Points, in no order, along strands that fork, close into loops and pass close to each other.
In the rows, 128 means zero.
Points whose rows are less than 101 apart are linked; no others are. Some points are linked to none.
<455>: [126 145 124 124 155 121 171 127 151 110 110  70 103 114 127 152  76  89
 105 113 132 140 130 104 177  59 154 114 147]
<159>: [136 136 116 111 114 156  76 135  68 132 160 150 167 114 102  80 198 136
 131 100 137 114 106 122 127 171 108 158 129]
<1276>: [124 162 140 150  97  94 187 118 157 126  87 121  88 209 188 142 101 146
 153 159 107 134 152 187 140 140  93  95  80]
<1685>: [126 127 130 163  87  99 159 114  97 160 115 123 118 199 165 116 113  86
 212 160 123 163 170 200 115 151  71 104 120]
<271>: [114 113 121 123 171 110 127 100 207 112  71 158 149 131  98 189  75  85
 130 107  84 159 169  98 132  69 168 110 123]
<729>: [163 153 133 117  65 140  78 123 100 131 152 173 178 100 101 103 133  92
 118 126 148 127  75 147 110 133 134 143 115]
<2058>: [127 109  96 205 148 132  95 106 127 156 152  97 116 112 130  74 153 111
 158 126 158 154 125 115 125 126  61 156 124]
<40>: [142 199 144 161  69  87 159 182  96 141  98 170 158 215 160 134  75 132
 138 199 100 149 114 144 126 137 125 129 101]
<1118>: [136 112 102 130 124 118 104 163  90 133 149  95 107 119 133  94 120 153
  87 138 141 154 118 119 137 150 120 126 139]
<1709>: [132 149 156 112 126 112 177 114 119  98 109  94 112 148 163 143 129 173
 122 100 119  98 135 148 149 178 110 117  88]
<829>: [114 113  97 124 153 181 105  93 171 136 127 184 123 116  77 138 126 120
 103  97 136 118 128  86 160  91 167 117 204]
<1394>: [129 173 146 131 130 145 186 143 152 114 140  52 121  95 128 157 150  82
 120 148 187  74  85 106 129  66 122 132 145]
<1772>: [124 115 101 134 158 137 100 103 133 120 148 105 100  91 113  96 110 123
 110  95 168 108 140 121 130  86 118 124 146]
<1410>: [117 173 144 113 125 163 119 125  95 110 140  76 124 114 128 123 166 127
 121  81 148  81 105 121 140 181  97 136 117]
<104>: [131 149 121 147 102 133 148 125  45 144 126 129 109 199 166  68 116 108
 182 121  84 161 178 170 148 169  67 105 105]
<93>: [129  92  92 113 153 135  90  97 159 144 142 213 167 107  80 133  94 128
 132 108 105 139 140 111 137 106 162 118 179]
<2081>: [134 103 114  95 148 119  94 104 148 121 118 224 184 126  82 148  76 120
 134 115  69 146 138 114 128 104 179 118 149]
<1873>: [128 145 142  86 112  97 131 154  40  90 141 159 145 155 125  97 143 180
 112 115  97 119 132 131 155 184 148 137 103]
<1614>: [108 132 150 123 117 197 105 125 153 130 135 152 149  90  84 153 177  94
 119 133 190  49  59 124 116 109 133 138 170]
<719>: [160 165 156 151 116 121 183  90 190 121 116  77  86 122 170 125 130  89
 158 112 159 115 145 150 117  88  88  93  73]
<239>: [114 104 145 160 135  98 128 196 163 139 113  85 146 120 144 195 119 119
 107 193 139 150  83  90 116 120 153 146 138]
<547>: [138 114 106 146 119 131 100 164 108 138 153  85 108 113 134 112 146 139
 101 151 169 147 101 113 120 143 118 148 134]
<848>: [ 92 112 125 107 164 106 168 137 118  87  82  96  87 137 144 165  71 161
  88 103  77 123 140  93 187 140 158 115 131]
<1164>: [126 105 121 145  83 181  76 142 139 138 152 155 149  80  95 103 160  99
 104 136 174 110  59 131  94 102 114 163 153]
<337>: [142 153 176 109  88  94 161 126  98  97 156 195 160 197 134 101  90 132
 136 135  84 138 136 151 136 146 134 131  57]
<1129>: [140 157 109 188 128  71 164 137 153 155  92  97  73 165 179 125  95 129
 130 174 134 144 148 147 125 127  73 110 116]
<1116>: [132 183 154 166  74  86 172 154  82 130 106 172 150 223 167 131  93 133
 151 182 106 141 132 170 144 156 124 126 103]
<439>: [128 111 123 142 166 105 159  77 200 124 129 120  96  87 138 126 114  95
 140 115 141 126 184 134  94  49 139 107  91]
<144>: [111  96 133 134 144 112 141 193 168 125  95  79 135 141 146 202  82 107
  92 173 127 167 107  80 139 103 157 128 147]
<221>: [103  86 106 148 165  96 106 140 167 135 134 128 121  95 113 151 112 130
 112 146 143 142 126  99 113  81 170 150 151]
<644>: [ 80  96 109 138 207 169 144 105 136 121 144 106 100 111  86  88 175 158
 151  93 166  82 176  79 118  60 112 136 201]
<1792>: [148 116  96 117  80 174 118 188  90 158 140  84 110 104 166  99 127 135
  56 145 169 171 144 110 109 145 124 139 155]
<737>: [146 150 141 123  75 116 127 189  92 133 115 135 165 164 155 160  83 133
 103 180 112 167  94 105 122 139 150 121 110]
<1270>: [156 138 127  75  64 142 101 169  74 134 148 154 163 128 134 116  97 127
  77 130 122 163 116 112 127 130 178 135 116]
<1841>: [111 114  97  98 173 124 118 103 138 108 111 131  99 117 120 123  90 139
 101  85 106 131 149 113 174 105 165 130 161]
<972>: [153 139  83 206 115  98 104 130 120 176 128  95  90 149 136  81 109  96
 151 169 153 177 127 136 118 124  66 131 135]
<339>: [126 100 114 121 133 137  82 123 141 131 150 180 157  88  93 140 144 143
 112 127 138 114 105 129 111 120 147 138 175]
<1986>: [127 164 141 132 128 176 127 124 123 121 145  78 122  95 113 117 190 109
 124 103 178  67  90 121 124 132  90 141 132]
<713>: [141 177 122  81  83 167 112 148  42 116 137  95 144 136 133 110 142 161
  82  87 137  99 112 114 140 186 137 124 112]
<1845>: [126 171 148 167  84  83 181 139 106 124  98 147 117 203 186 136 102 149
 155 174 101 140 143 180 146 168 100 116  98]
<1325>: [116 115 117 126 168 113 113  86 202 125 102 182 161 113  98 167  70  82
 133 118 106 138 157 113 114  67 167 113 130]
<1886>: [150 140 130 110  89 133  71 116 130 131 150 197 180  88  92 102 117 106
 124 126 129 127  80 141 101 104 137 138 115]
<1218>: [107  99  86  93 165 116 114 121 101 103 113 152 101 121 109 131  82 156
  92  90  76 140 145 108 178 126 165 128 159]
<1887>: [106 133 179 100 162 121 184 115 159 101 107 112 131 112 141 197 153 147
 132 107 119  77 134 130 142 136 154 127 115]
<855>: [140 141 132 123 136 140 144 129 141 118 129  63 106  91 130 139  97  93
  86 115 168 108 113 105 149  65 140 108 142]
<1970>: [133 108 132 127 125  72 104 150 118 127 146 172 168 107  99 121 138 147
 140 158 111 143  94 121 109 138 149 162 128]
<1826>: [135 102 155  87  96 123  76 182 135 128 130 187 226 105  98 139 115 109
 115 158 100 154  90 106 108 128 176 150 152]
<190>: [153 134  95 116  91 147 100 178  59 141 149  89 107 128 142  78 123 157
  75 139 133 161 132 114 118 157 126 127 135]
<1594>: [113 110  88 128 173 121 105 115 166 125 112 138 100 113 109 130  94 120
 107  97 115 153 148 103 156  80 174 134 176]
<1621>: [124  92 114 131 148 127 129  94 105 131 142 112 113 142 155  76 187 151
 192  95  86 157 169 157 132 175  85 138  85]
<835>: [126 136 161  93 108 105 139 115 124 100 131 165 171 158 132 166  49 127
 109 123  84 137 121 146 126 112 151 112  70]
<1890>: [ 78 114 119  96 160 112 138 171 108 108 120 104 118 118 125 176 136 165
  93 135 116 105 115 105 160 171 171 148 157]
<984>: [100  89 106 109 142 185 105 156 158 148 132 180 142 117  99 157 148 132
 101 127 130 130 106  87 150 142 185 153 222]
<799>: [153 135 123 140 100  99 100 156  54 134 155 156 138 143 111  53 155 119
 149 146 118 170 124 121 136 175 122 156 122]
<1935>: [140 143 147 140 140 202 113  64 130 137 135 100 131 111 146  86 177  90
 185  60 131 116 137 153 129 149  62 125  95]
<1069>: [ 76  96  97 132 196 142 140 139 140 120 139  88  82 110  99 117 161 148
 132 113 158 103 155  81 144  78 142 153 201]
<2019>: [119 114 119 131 202 156 192  86 190 122  95 174 115 118 105 153 151 144
 140 101 110 108 208  96 134  93 179 104 177]
<1585>: [130 127 136 130  85 174  93 129 154 130 136 157 159  76  97 139 153  93
 107 140 185  92  59 130 105 103 132 152 134]
<1633>: [127 122  93 163 144 135 145  98 119 150 114  86  74 173 180  68 118 126
 193 115 102 166 171 157 136 156  49  97 103]
<500>: [121 138 111 111 129 147 143 172  98 119 114  53  79 129 156 133  82 141
  63 140 147 138 121 105 155 135 156 106 167]
<1160>: [109 130 136 173 161 167 123  95 118 145 141  80 125 114 137 106 198 122
 173  96 150 106 116 123 125 167  63 159 128]
<796>: [101 138 145 128 179 135 182 121 166 116 122 106 134  98 114 181 154 105
 133 126 152  77 136 102 121  64 154 139 164]
<1285>: [ 89 123 140 105 150 121 162 184 108  99 108  68 104 133 144 193 119 153
  75 146 112 108 109  92 177 166 170 134 154]
<1090>: [144 154 123 108 116 142  97 129  43 114 153 140 157 129 118  82 174 135
 141  76 113 128 125 134 141 191 105 142 114]
<1777>: [142 117 162 133 100  97 140  96 117 124 135 164 151 159 124 111 170 111
 202 126 112 149 138 179 129 174 102 146  91]
<1415>: [133 127 127 135 122  77 147 126 128 127 126 128 114 148 150 135  85 143
 118 151 111 148 134 137 126 135 112 119  87]
<1306>: [127 119 149 144 156 190 125  75 133 136 138  91 131 116 143 100 206 117
 197  68 122 111 138 154 118 156  67 145 110]
<1188>: [156 156 164 126 138 147 178  82 180 114 119  81 115  94 140 132 150  87
 151  89 160  92 149 158 112  54 110 105  78]
<995>: [134 149 138 116  94 101 141 192  64 115 121 127 156 152 140 145 135 176
  99 157 110 136 101 112 139 183 156 144 116]
<1803>: [144 130 149 106 131 140 112  80 146 120 142 178 154  90 107 149 159 142
 133 102 136  69 122 159 113 139 121 113 126]
<1206>: [144 169 158 161 113 104 186  98 177 138  99 105  83 190 186 151 100 113
 162 139 136 132 142 175 127 123  82  81  79]
<1977>: [144 184 162 147 131 123 186 140 140 113 124  54 108 116 141 157 154 103
 125 132 179  77  93 126 139 127 103 130 125]
<1731>: [152 134 119 181  72  99 115 180 124 172 130 118 137 128 136 126 137 116
 126 191 153 179  82 128 113 146 120 157 138]
<703>: [ 80  95 124 139 197 182 110 114 133 131 153 111 105  98  89  92 189 154
 156  97 170  68 150  84 104  81  86 132 181]
<1673>: [ 86  88 102 112 164 144 103 155 160 128 124 158 143 122  93 178 139 143
 111 138 114 140 111  88 143 137 184 160 205]
<1041>: [109  92 120  97 193 133 148  90 147  99 114 148 104 110 117 142 137 171
 128  77 109  93 187 129 145 130 157 109 155]
<930>: [107 137 108  79 131 209 109 137 110 111 151  91  99 103 111  91 136 110
  75  81 159  98 122 108 159 113 149 127 197]
<1146>: [117  81 104 118 154  68 108 141 110 119 139 157 125 109 111 117 105 169
 121 145  97 150 143 116 135 133 141 136 128]
<612>: [142 112 120 129 102  98  93 150 113 142 157 152 153 109 111 108 131 130
 118 152 125 147  93 128 116 134 134 145 121]
<1157>: [ 85 107 112 172 181 176  96 109 133 143 157 102 112  90 102  72 192 142
 162  92 162  92 129 101 104  88  62 142 140]
<1037>: [132 106 139 131 158 137 161  82 207 115 109 106  90 110 139 123 187 128
 155 125 120 113 200 154  80  79 152  91  79]
<1331>: [138 105 146 113 155 144 155  89 187 105 114  83  91 126 139 126 194 152
 173 107 101 102 185 168 106 107 153  87  65]
<464>: [148 169 143 122  89 116 141 116  74 115 127 141 134 181 153 116 114 142
 131 104 112 131 135 152 138 167 106 121  85]
<847>: [140 109 115 126 101 123  84 145 136 141 148 141 156  95 111 124  94 108
  95 155 135 157  94 122 106 107 152 134 130]
<1741>: [132 113 164 117 159 126 138  94 169 113 121 132 127 110 130 164 195 169
 152 103 131  83 149 155 112 150 131 127 104]
<1442>: [104 139 168 125 131  84 160 163 121 103 110 129 164 134 136 205 149 173
 117 152 123 115  82 125 135 174 151 155 107]
<1162>: [ 94 106 110 121 155 204  99 119 130 130 159 132 113 108  81 102 167 143
 116 110 178  64 124  98 144 108 122 129 213]
<2087>: [156 165 151 162 105 126 156  82 164 144 101  88  89 153 171 124 106  80
 167 137 149 140 143 175 124 118  72  89  87]
<1829>: [169 157  80 167  75 109  90 156 123 185 139 125  96 143 136  88  69  87
 110 189 131 183 117 149 103 102  95 110 122]
<191>: [123 120 143  73 132 104 112 157  60  93 143 177 174 121 110 127 140 183
 106 119  95 117 125 131 144 167 160 138 138]
<1253>: [131 127 136 133 133 116 122 123 171 129 108 109 152 123 131 189  59  72
 104 152 134 142 101 104 119  68 152 108 109]
<977>: [139 151 137  65  75 152 100 153  64 107 137 154 169 137 123 138  87 130
  67 109 118 141 108 123 137 134 185 115 118]
<1593>: [118 143 102  66 122 190 108 146  79 105 139  63 102 114 130 103 118 136
  61  81 148 114 134 108 157 143 158 127 175]
<25>: [145 137 133 136 107 165 103  56 119 136 146 140 138 126 128  85 164  90
 187  77 119 139 136 177 126 151  65 126  89]
<1527>: [156 164 135 116  92 115 117 110  65 122 142 139 138 157 134  87 133 120
 149  97 117 141 131 140 138 177  94 124  92]
<1232>: [117 124 127 129 170 131 170  69 199 115 109 131 113  91 123 137 122  94
 143 111 139 121 190 119 108  30 163 101 128]
<1211>: [159 182 165 139  58 104 157 102 133 133 122 153 153 181 149 130  89 103
 152 134 126 142 107 166 123 143 110 122  72]
<997>: [117 121 177 114 159 120 177 103 191 103  96 127 131 111 143 202 163 140
 145 119 118  95 163 144 106 103 168 117  93]
<179>: [132 115 106 180 158 143 111  75 135 145 145  93 107 116 152  68 146 109
 182 107 134 150 149 132 109 130  51 140  97]
<488>: [ 92 113 110 127 122 207  89 156 110 126 162  77 107  96 115  71 170 118
  89 109 179 114  96 101 121 112  97 152 171]
<1363>: [122  89 137 103 119 126  96 167 166 123 106 134 195 129 117 183  86 102
 105 154 109 172  99  99 119 116 175 148 162]
<685>: [ 99 126 135 139 194 138 162 116 141 108 136  69  92 103 123 116 183 154
 144 110 165  81 160 109 119  92  95 145 150]
<2>: [136 132 150 101 136 142 157  95 133 103 116  88  99 152 160 122 157 168
 146  86 107 109 155 164 141 176  95 109  74]
<1409>: [116 110 131 130 135 140  99 150 183 129 102 127 165 121 117 189  93  77
 100 145 130 156  99  94 125  85 171 137 150]
<1433>: [106  97 125 122  88 196 109 174 120 143 154  83 104  98 145  96 168 121
  73 149 198 130 102 101 110 134 107 172 176]
<865>: [131 130 134 183 119  41 162 153 143 154 100 134 118 168 164 160  98 147
 150 197 108 162 115 130 114 147 106 129  95]
<1770>: [162 180 151 126  84 137 133  83 119 121 132 119 121 128 138 122 111  96
 127  90 153 117 107 161 131 141  87 106  72]
<1571>: [140 126 135 168 123  86 157 117 109 135 118 114 111 165 154 117 142 146
 182 140 120 154 145 151 138 183  86 135 106]
<1224>: [109  85  96 100 152 102 109 148  87 110 133 128 106 114 113 130  96 174
  92 129  84 149 137 120 159 148 171 139 163]
<1366>: [148 109 141 133 123 118 125  77 178 132 137 157 134 131 126 130 186 133
 189 124 108 131 154 182  92 148 120 133  80]
<1184>: [129 123 111 145 104 154 114 185 125 148 138  69  91 112 153 111 141 126
  74 168 183 151 102 103 119 128 115 149 159]
<1563>: [117 109 120 115 140 122  88 161  98 128 159 170 164 101  89 138 194 183
 131 143 128  96 104 120 120 181 138 168 174]
<878>: [147 154 105 195  96  79 114 156  92 179 110 118 113 169 143 104 106  90
 168 195 139 174 127 156 117 141  83 130 152]
<690>: [138 110 118  97 163 185 111  59 142 122 140 194 133 101  89 134 124 142
 125  76 139  80 158 129 138 117 146  91 178]
<10>: [145 147 170 108  89  85 155 135 123 133 156 206 159 183 121  93  54  91
 138 133  80 141 124 152 113 116 136 123  59]
<520>: [134 160 140 139 125 155 155 124 156 113 140  78 122  87 120 140 120  67
 110 130 186  89  88 118 139  33 133 121 140]
<249>: [115 121 124 130 190 133 179  81 200 120 106 146 124  95 114 162 134 111
 137 112 129 118 184 102 127  56 174 106 152]
<1682>: [100 109 132 136 175  89 132 129 175 122 110 133 152  99 126 185 111 133
 125 145 124 136 129 107 120 103 167 134 119]
<1320>: [125 181 140  80 125 169 127 129  67 101 138  82 140 129 125 124 175 149
 109  81 141  72 111 122 145 206 112 137 122]
<201>: [132 117 112 108 117 109 107 138 114 134 127 145 142 128 115 130  50 117
  89 136 102 161 111 131 128 104 152 121 112]
<996>: [137 137 154 123 122 116 129  99 107 124 137 156 156 141 120 119 189 148
 174 109 113 123 127 171 129 188 106 151 103]
<576>: [133 137 118 179  89  75 136 142  81 172 112 140 129 190 154 115  97  94
 186 183 123 159 144 177 116 151  83 116 137]
<759>: [145 149 142 101 115 136  99 100 116 113 144 156 159 102 115 139 129 122
 111  98 132  96 106 153 124 141 122 106 114]
<1891>: [117 107 150 118 182 132 161  84 198 121  87 178 165 116 115 212 134 129
 155 128 101 105 178 120 102 106 187 103 130]
<836>: [169 152 109 154  60 100 101 180 108 191 139 154 127 151 126  83  72  91
 124 205 120 188  99 135  99 105 122 131 122]
<1971>: [107 114 108 116 134 205  80 131 119 124 155 104 111  88  99  89 155 119
  87  88 171  99 112 115 129 107 118 134 180]
<420>: [115 116 121 135 148 111 146 165 160 122  86  66 120 130 136 181  65  85
  93 141 126 159 127  85 161  70 165 109 142]
<349>: [134 160 127 173  90  59 154 167 139 166 110 157 143 190 154 144  65 121
 144 207  98 167 103 146 106 119 108 124  98]
<828>: [146 102 141 132 140 154 110  66 180 136 145 159 124 111 110 111 200 140
 180 100 120 108 172 173  86 122 107 119  89]
<1732>: [148 168 141 155  85  88 150 121 125 147 118 143 120 170 153 135  76 114
 138 146 124 152 114 168 120 135  97 108  86]
<1219>: [132 121 127 158 150 126 155  84 204 124 129  91  88 100 132 108 156 108
 161 121 149 126 186 142  89  68 110 109  76]
<316>: [141 127 141 187  93  93 113 162 158 154 123 118 157 112 125 154 145 106
 143 185 155 151  61 117 105 135 130 165 125]
<1981>: [136 137  89 143 111  89 121 184  73 151 124 118  91 155 147 102  76 166
  93 177  93 172 142 127 133 133 109 107 121]
<2093>: [ 89 126 117 100 143 123 162 169 101  97  86  81  90 142 139 169  88 167
  65 120 102 130 127  94 195 147 165 119 152]
<1839>: [100  87  85 140 169 101  96 111 160 135 128 143 106 100 110 125  87 130
 114 130 129 159 157 106 118  82 159 140 152]
<412>: [121 140 160 124 112  72 151 168  85 103 130 145 168 154 135 161 140 180
 127 159 101 129  98 127 143 194 143 155  99]
<1671>: [ 78 100 126 108 166 134 124 161 143 117 119 129 136 107 102 196 159 146
 114 146 119 111 117  86 146 148 179 163 190]
<692>: [142 153 134 123  93 108 125 168  90 127 122 124 142 142 148 151 103 148
 100 148 120 150  93 122 128 153 145 130 111]
<1536>: [ 78  88  90 140 188 136 139 161 151 131 130  92  73 115 121 123 147 149
 108 133 149 140 144  72 147  82 169 166 200]
<1029>: [ 94  96 124 115 141 206 118 117 153 140 152 175 128 118  74 138 173 135
 125 124 172  66 110  90 140 113 148 132 219]
<1074>: [165 195 162 138  61 128 138  72 126 135 123 142 151 154 141 143  99  82
 148 109 145 120  99 173 126 142 105 113  73]
<1248>: [131 105 148 105 130  80  90 178 118 132 138 193 203 115  95 121 136 143
 136 170  95 149  91 106 107 133 171 162 135]
<725>: [139 163 156 137 128 111 167 132 129 113 109  76 103 141 156 160 123 137
 114 128 150 103 108 130 148 153 116 109 100]
<925>: [138 113  98 160 153 145 132  90 146 143 141  73  72 144 167  68 140 120
 192  98 107 156 170 143 126 144  55 107  85]
<44>: [127 116 140 162 116  91 120 158 161 140 130 116 149 113 135 175 122 114
 119 179 148 141  74 107 106 126 143 152 117]
<163>: [127  98 124 157 170 165 120  82 143 138 133  97 117 125 155  87 208 142
 211  89  96 139 158 151 120 154  81 140  99]
<1450>: [112 110 112 122 207 162 171  87 158 108 110 154  86 116 101 127 153 162
 134  78 117  94 200  98 153 108 159 118 189]
<421>: [ 98  95 120  96 135 223 107 134 155 143 153 186 131 124  83 145 161 132
 109 133 151 100 100  87 146 143 176 144 232]
<55>: [141 164 145 146  75  93 136 209  97 145 104 151 155 185 157 150  79 148
 105 205  97 166  99 119 127 134 139 124 106]
<52>: [140 119 146 108 130 136 155  89 170 100 120 103 102 141 151 129 156 154
 157  97 109 118 165 171 122 134 115 103  63]
<2075>: [ 98  73  85 147 172 116 120 162 128 126 140  83  81 104 139 116 104 160
  89 150 142 160 133  90 148 108 152 141 170]
<1670>: [146 144 122 187 105  61 127 182 121 162 111 122 126 156 156 153 123 152
 142 208 125 177  90 123 122 155 124 139 128]
<856>: [130 138 125 129 100 157 141  98  57 136 136 112 141 186 165  77 134 109
 201 102  98 157 161 173 150 180  72 108 104]
<1639>: [148 191 129 174 124  89 166 155 140 143  74  71  73 165 185 137 101 134
 131 149 136 125 129 142 140 121  74  84 120]
<34>: [166 144 129 131  65 102 106 179 108 160 149 169 152 146 126  86  65  96
 109 187 110 182 104 123 106 111 149 131  97]
<117>: [115 153 150 131 141 174 134 112 146 120 144 103 128  91  98 138 191 109
 137 107 178  48 100 123 119  94  95 140 148]
<505>: [ 95  87 131 148 190  75 151 134 171 129 110 138 144 103 127 179 146 161
 137 150 112 120 140 109 104 130 158 150 118]
<906>: [102 121 135  76 166 123 141 101 122  91 108 148 129 123 121 167 124 172
 118  79  98  88 147 138 159 152 155 126 145]
<289>: [111 114 132  82 129 121 101 174  99 112 141 154 164 110 107 148 152 169
 104 140 115 121  94 121 126 175 169 155 161]
<96>: [163 159 137 127  79 139  96  71  98 135 148 171 155 121  98  79 136  75
 166  89 127 137 118 155 115 143  75 135  86]
<1149>: [143 177 132 158 117  95 162 140 120 125  92  79 101 163 173 153 109 148
 125 141 142 126 109 141 149 155  95 101 104]
<1584>: [167 138 101 105  67 137  99 190  61 152 142 122 127 138 142  99 107 151
  75 153 124 167 126 124 125 149 150 132 131]
<794>: [150 150  99 152 101  99 123 145  49 147 130 141 106 181 143  65 108 129
 150 139 102 162 164 141 140 161  83 122 117]
<193>: [123  87 127 135 176 106 129 101 181 135 130 192 153  93 109 158 175 174
 171 137 120 105 165 131  85 141 157 129 130]
<1403>: [ 97 131 157  72 173 134 179 118 142  88  93 113 122 124 131 190 136 159
 114  92 103  71 136 123 170 144 161 121 145]
<223>: [121 100 153  76 102 129 102 188 128 118 111 153 209 131 118 168  97 125
  96 155  96 172  95  95 117 134 183 157 161]
<536>: [118  99 133 132 128 133 134 101  87 127 136 120 132 179 157  79 166 145
 210 107  83 157 163 178 157 197  81 133  94]
<872>: [128 128 105 104 153 198 107  83 144 125 144 174 122 105  79 124 132 124
 106  81 146  80 123 107 164 107 146  93 200]
<276>: [157 150 106 126 103  92 120 162  53 132 138 150 106 180 143  78  94 159
 104 147 100 159 144 123 140 156 107 113 103]
<1147>: [ 92  94 127 124 126 177 117 157 154 138 142 119 106  96 111 127 151 110
  92 135 187 118  97 101 120  74 146 157 198]
<697>: [132 126 143 131 148 112 118  95 127 121 145 132 137 116 122 132 184 157
 158 110 123 112 135 148 114 169  95 145 108]
<565>: [148 176 146 127  73 102 150 144  62 110 130 165 139 193 145 113  97 153
 113 136  99 135 120 145 143 162 139 123  76]
<384>: [158 123  87 179  90 118  86 149 103 163 157 105 108 132 131  69 126 112
 123 162 145 184 108 126 116 131  84 138 135]
<830>: [150 150 131 122 114 117 107 102 111 120 142 127 136 113 129 123 117 115
 106 109 140 121  97 151 123 137 114 130 104]
<1662>: [121 120 119 124 140 132  88 144  86 130 166 147 153 105  91 110 209 167
 133 121 133 104 108 124 125 189 109 162 149]
<1387>: [140 110 136 102 166 163 117  74 142 131 143 189 153  95  95 143 150 154
 133  90 138  68 139 137 125 139 138 104 163]
<881>: [114 138 144 156  84 114 157 128  70 149 115 134 130 224 175  87 102  96
 206 152 101 145 184 206 140 158  77  95 126]
<1903>: [142 129 125 158 163 104 171 124 150 114 116  52  66 121 168 106 125 126
 147 114 146 125 159 124 136 115  77  98  92]
<100>: [148 148 164 111 146 160 173  89 164 107 129  82 110 101 134 121 158 111
 141  90 157  77 152 145 120  90 102 107 110]
<1355>: [139 107 150 138  91 115 131  89 144 138 132 135 125 169 135 120 179 117
 218 129 107 148 158 198 118 158 110 135  76]
<1694>: [115 119 130 166 166 155 109 105 136 130 143 110 115  97 116  94 186 132
 148  98 155  97 126 119 115 123  67 148 127]
<383>: [132  95 132  82 117 121  79 145 141 127 125 199 206 116  86 130  76 107
 115 139  84 161 103 116 122  99 184 132 147]
<2061>: [140 127  99 180 131  89 151 111 147 149 109  96  69 171 171  92 114 124
 164 147 116 168 174 161 126 146  56 106 100]
<1351>: [116  87  94 133 160 158  97 101 162 136 136 191 148 102  76 147 133 131
 129 115 140 108 122  93 132 104 165 125 199]
<211>: [136 153 117  46  61 185 116 164  67 123 132 117 151 131 143 138 112 145
  60 100 134 125 114 113 140 167 194 135 146]
<1737>: [100  66  80 140 179  59 112 131 141 126 124 149 109 107 122 123  88 157
 121 150  95 159 170 105 114 101 153 142 122]
<900>: [144 148 163 101 153 135 179 108 150  93 123  64  97 113 143 135 148 131
 142  89 140  83 154 143 130 121 113 107 105]
<428>: [113  97 160 113 161 120 165  91 206 107  92 148 129 109 142 185 151 138
 153 136 102 118 186 150  90  99 182  93  88]
<1795>: [132 160 111  56  94 183 119 156  60 118 135  81 113 136 139 123 112 148
  55  92 140 108 122 105 153 173 171 133 147]
<665>: [120 101 137 130 176 123 123  84 210 131  91 190 182  98 108 193 115 106
 152 131 117 120 161 114  90  91 172 117 137]
<1610>: [120  91  86 142 159  82 127 173 109 128 118  90  73 123 152 127  84 173
  89 162 119 155 148 104 154 130 136 130 140]
<851>: [154 132 151 104 105  83 115 121 104 127 158 196 144 146 104  80  69  96
 126 131  95 151 129 133 110 117 137 130  77]
<1542>: [130 102 139 138 172 144 126  78 172 125 137 147 127  94 117 132 179 142
 154 104 152  91 168 142  92 118 116 121 118]
<504>: [180 154  83 145  53 142  85 144 104 172 152 133 108 129 120  64  71  70
  92 156 140 179 108 140 109  97  94 113 109]
<1914>: [123 134 146 115 145 104 147 112 173 114 100 117 132 126 148 188  67  97
 107 130 127 127 130 119 129  83 147 103 102]
<274>: [170 164 130 126  64 156  90  86  92 128 141 157 164 113 103  92 133  81
 130  92 152 127  88 157 115 135  93 132  91]
<1892>: [117 140 153 134 145 194 131 108 145 135 146 141 142  90  88 152 199 112
 142 128 177  22  98 122 113 107 116 128 160]
<1740>: [128 113 106 118 125  82 143 152 115 127 120 137 122 149 137 141  48 149
  95 159  88 156 124 121 130 118 135 119  97]
<518>: [106 130 135  73 110 195 103 148 147 125 124 137 151 111 122 162 126  95
  78 112 145 131  93 110 142 124 179 142 189]
<26>: [155 132 133 117  82  90  87 155  94 154 162 180 149 130  96  61  80  94
 116 158 106 175 110 124 111 110 145 131  97]

A piece is two or more points that can be reached from each other along the links. Count, over all rows, the pieces, the separate loops (a circle has one, a figure eight two, a Y none), the forks (points with three links) and the tips (points with one).
pieces: 7
loops: 5
forks: 11
tips: 15

A fork is a point with three links, a tip a point with one. Leave the first point through the second and follow the links. Name the first fork or tip that comes.
<2087>; <1206>: <40>
<713>; <1320>: <1164>
<1732>; <1211>: <1351>
<1770>; <1074>: <1826>

How many points has the smallest loop of links through each point below? Write none if it is on no loop.
<190>: 5
<930>: 13
<1146>: 7
<1074>: 23
<1366>: 8
<1709>: none
